A landscape with many valleys, sampled at points; each row gives a point and its height.
From any point a ball rolls to the lowest of the 6 points nearest to it. It stops when none of these is lower. Distance is the straight distance between rows; heights are no part of it.
<419> (h 575): [ 11   7  -1  -7  12   2 -14 -17  -7  -4]
<449> (h 194): [-35  -2  -2  35 -18 -13  -1  17  15 -13]
<460> (h 205): [-35   2  -7  12 -20 -23   0   6   8 -21]
<446> (h 505): [ 10  -8  -2 -26  -1 -13  30  44   5  16]
<273> (h 875): [ -7   8   9 -16  11  39  32  39 -20  25]
<62> (h 540): [-13   4  -4   2  -7 -25 -13 -28  19 -22]
<172> (h 562): [-12   8   3  11 -19 -32  -8 -20  28 -16]
<169> (h 63): [ 12   7  -3 -36   7  16  13  13 -20  14]
<158> (h 206): [ 31   6   3 -36  10  -9   5   5   1  16]
<91> (h 464): [ 23  -6  -2 -10   8   4  18  36  -1  25]
<402> (h 425): [-45   3   9  25   3  28   5  -3  -4 -11]
<580> (h 812): [ 29   6  11   0  -4 -14 -17 -43  28   3]
<393> (h 329): [ 25  -5   2 -12  10   7 -13  -4 -13  14]
<396> (h 468): [ 26 -13  -2  16   3  11 -13 -14  -5   2]
<311> (h 217): [-30   3  -9   2 -13 -22   1  -7   1 -18]
<523> (h 625): [ -6  14  14 -20  10  49  22  21 -32  20]
<475> (h 917): [ -1   7  10  13 -18 -26 -14 -32  39  -7]
<260> (h 337): [ 28  -8   0   4  12   8 -16  -8  -2   8]
<202> (h 358): [  1  -7  -7  11   0   2 -12 -20   2 -15]
<174> (h 257): [ 42  -1   5 -11   9  -9  -6  -6   7  13]
<128> (h 318): [ 31 -10   2 -27   8 -14  17  32   1  20]
<183> (h 314): [ 36   5   9 -20   8 -13  -9  -9   1  11]
<218> (h 402): [-20   3   0  26   7  20  -9  -4 -11  -4]
<284> (h 187): [-15   4   4  12  18  43   2   1 -14  -2]
<485> (h 475): [ -1 -15 -10  34  -4   5 -13 -16   3 -13]
<150> (h 204): [ 14  -1   5  17 -15 -23 -17 -35  29 -17]
<473> (h 696): [  4   5  -5  -4  16  10  -8 -12 -15   0]
<268> (h 763): [ -3   5   9  -7  20  43   7   2 -27  11]
<371> (h 161): [-28   1  -4  13 -28 -33   3  18  22 -17]
<240> (h 197): [ 15   7   4 -29  15   2  -1  -3 -20   8]
<358> (h 172): [ 23   5  -2 -27  11  -2   5   6 -12  15]
<207> (h 564): [  5   3  -2  19 -10 -19 -16 -28  22 -16]
<50> (h 751): [ 32  -4   6  11  -5  -7 -13 -37  22   0]
<308> (h 233): [-18   3  -5   0  -4  -1 -10 -19  -6 -16]
<340> (h 175): [-25  -7  -6  37 -16  -9  -2   6  10 -12]
<44> (h 408): [-13  10   4 -10   3  44   5  -1 -32   0]
<457> (h 886): [ -8 -11  -4 -17  -2   0  39  52  -3  20]
<43> (h 228): [-24  -1  -1   9   9  24   0  -7 -11  -8]
<524> (h 270): [ 16  -4  -2 -28  11   3  16  30 -17  22]
<151> (h 258): [-12  -6  -5  28 -23 -22  -6  -7  18 -19]
<8> (h 212): [-21  -6  -3  21 -26 -32  -2  15  24  -7]
<38> (h 634): [ 10  -1  -2 -22   6  22  19  31 -20  25]
<561> (h 227): [-28  -6  -6  26  -7  -7  -9  -9   8 -13]
<570> (h 315): [-24   1  -7  17  -4 -13  -4 -10   6 -24]
<179> (h 278): [-41  -3  -7  24 -12 -14   2  10   7 -14]
<4> (h 378): [ 23  -3   4 -41   2 -22  26  34   8  15]
<264> (h 357): [-11   8  -8  -5   7  19  -5 -12 -22  -8]
<552> (h 749): [ 13  -4  -1 -12  16  21   2  13 -22  17]
<353> (h 626): [ 15  -4   1   0   1  -6 -17 -21   1  -4]

Call two points neighbours if one is among the 6 nearest of the other. Go from one point of each pair to the other, from neighbour to neighbour, staying as low as possible. Name the highest point that can't be avoided.
<340> and <150> | <62>
<169> and <340> | <396>
<284> and <371> | <308>
<340> and <371> | <449>

For each start below, name the point where the ball stops.
<202> | <371>
<570> | <371>
<174> | <169>
<91> | <169>
<446> | <169>
<158> | <169>
<264> | <284>
